Points on a hilly landscape, in no order, each with its height.
A ball rolls from a point to whichever of its 5 nearest points has the largest drop for the distance, and stops where none of them is lower. Distance is the straight distance between rows; heights are no part of it.
k374 (h 36.0): [ -4  15  39  -4  12   5 -15   4]
k649 (h 59.5): [ 4 21 12 -7 29 33  6 15]
k312 (h 5.8): [-12 -15  -7   7 -17   6   4   2]
k272 (h 49.2): [  4  23 -12  12 -11 -14   0  22]
k916 (h 31.4): [ 18 -17   2 -22  31  15  19 -31]
k131 (h 41.9): [-12   4  -5  -1   5  24  17   0]
k631 (h 30.4): [-20 -29   0  17 -30 -17 -18  -8]
k680 (h 17.5): [-18 -11   8  13 -26 -10  -9  -2]
k183 (h 31.5): [-11  12 -19  11 -15   4  14  18]
k831 (h 13.5): [  1  18 -30  13 -18 -27  15  15]
k432 (h 15.7): [-14  -1 -18  15 -23  -2   9   8]
k560 (h 12.1): [-15  -5 -28   8 -19  13  12   8]
k73 (h 9.5): [ 21  37   0   5   7 -32 -19  34]
k189 (h 12.5): [-16 -16  12   6 -15   4  -1  -2]
k347 (h 39.4): [ 11  29  -6   8  -4 -25  -4  23]
k57 (h 13.4): [ 14 -27  29 -18  23   1  -7 -38]
k890 (h 49.1): [  8  32 -11   5   0 -16  -2  36]
k12 (h 61.4): [-2 19  0  4 -4  3  1 26]
k273 (h 15.6): [  3  25   7   9  -2 -21  -7  29]
k689 (h 14.3): [ -8 -28  -1  -5   0   8  -4 -30]
k31 (h 69.5): [ -3  25 -13   2   5   7   1  33]
k85 (h 55.5): [  8  31  28  -2  14  -5 -21  37]
k990 (h 12.6): [-19 -19 -23  13 -24   2   4  -8]
k218 (h 10.7): [ -4 -24  17  -8   0  10  -9 -25]
k722 (h 16.9): [ 25 -31  18 -27  30  -9  -5 -36]
k442 (h 13.0): [  5 -10  20 -15  19  16   9 -30]
k416 (h 34.7): [-15 -20 -19  -1 -10  24  16 -11]
k297 (h 57.2): [  3  15  22 -12  23  22   4   4]
k633 (h 47.1): [ -7  11  -1   3 -10  -2   3  14]
k476 (h 16.0): [-11 -16 -21  17 -32 -21   0   3]
k510 (h 35.9): [-12   1   4   1  -1  20   8   2]
k263 (h 69.2): [ 2 32 -3  0  5  9 -3 37]
k364 (h 56.3): [  4  31  16  -3   9   4 -10  34]
k143 (h 62.7): [  2  25  20 -11  28  30  -2  16]
k644 (h 39.7): [ 16  23  -9  10 -16 -41  -4  14]
k519 (h 22.5): [-16 -38  -1   5  -9  10 -13 -29]
k217 (h 31.3): [  4  17   3  13 -13 -30  -8  22]
k116 (h 13.3): [  7 -30  28 -15  18  -2 -19 -41]
k788 (h 24.1): [ 18 -25   6 -23  28   6  16 -37]
k17 (h 46.9): [ 28  33 -27  17 -16 -43  -6   5]
k59 (h 17.0): [ 15 -35   6 -22  25  -5   1 -39]
k92 (h 39.5): [-8 12 22  0  1  8 -9  9]
k938 (h 47.2): [ -4  24  27  -2   7  -2 -13  25]
k749 (h 29.4): [-10   4  23   3  -4  -5  -8  10]
k37 (h 56.8): [  2  27 -23   7  -1   5  14  34]
k531 (h 55.1): [ 18  35 -25   9  -1 -22  -2  31]
k572 (h 36.9): [ -5  16  -4   8 -12 -21   2  14]
k3 (h 18.5): [ 20 -41  -2 -20  27  -3   2 -45]
k705 (h 22.7): [  2 -34 -13 -15  14   9   0 -43]
k935 (h 12.9): [-10 -22  16   1  -9   7  -9 -19]
k598 (h 17.3): [ -9 -10  -9   2 -12  20   8  -5]
k662 (h 37.7): [-18 -43 -25   6 -12  20  -1 -32]
k521 (h 20.5): [-4 -6 26 -5  0  5 -7 -7]
k264 (h 35.8): [ 33  41 -14  14   7 -36 -11  26]
k34 (h 47.3): [-3  8 10 -9 17 28  7  1]
k331 (h 20.8): [-12  -6  20   2 -17  -7 -17   2]
k867 (h 33.9): [-6  5 17 -5  9 18  0 -3]
k977 (h 43.2): [ -7  18 -30  11 -13   3  21  23]
k219 (h 19.2): [  5  -3  26 -15  18  15   7 -24]
k735 (h 32.9): [ -1 -35 -23  -1  -2  20   3 -35]
k891 (h 45.8): [-9  9 11 -3  3 11  2  9]
k591 (h 25.4): [ -4  -9  36  -4   3   4 -16  -9]
k165 (h 32.5): [ 29 -49 -16 -36  39 -36  13 -17]
k597 (h 28.0): [ 13  30 -42  11  -8 -18  15  23]
k170 (h 20.4): [ -3   3 -10  16 -28 -34  -1   7]
k168 (h 8.4): [  4 -30  18  -7   9   5 -13 -37]
k786 (h 46.3): [ 24  27 -35  17 -13 -41   1   3]
k160 (h 61.6): [ -5  16 -11  -7  10  32  10  19]
k943 (h 21.2): [ -6 -27  -7  -5   0  26   3 -26]
k612 (h 26.5): [ -1 -15   4  -5  10  25  12 -19]
k266 (h 23.2): [-12 -16   8  11 -25 -18 -15  -2]
k27 (h 29.5): [ 17   6  15 -22  34  23  16 -21]
k114 (h 28.2): [-12   4 -24  11 -18  14  20  13]
k216 (h 12.4): [-19 -20 -10  13 -25  -8  -5   2]

Call two points neighbours if one is among the 5 nearest of the other. Go from one point of each pair to the other, from neighbour to neighbour, staying as low as possible. Name the highest point that can't be avoided.
k312 and k168 => k935
k73 and k831 => k217
k442 and k168 => k57
k312 and k831 => k170

Write out the way that a ball takes from each point below.
k17 => k264 k73
k935 => k218 k168
k59 => k57 k168
k92 => k749 k331 k189 k312
k476 => k216 k312
k938 => k749 k331 k189 k312
k722 => k57 k168

Where does a ball stop that starts at each point below?
k531 => k831
k263 => k273
k165 => k168
k266 => k312
k644 => k273
k31 => k273
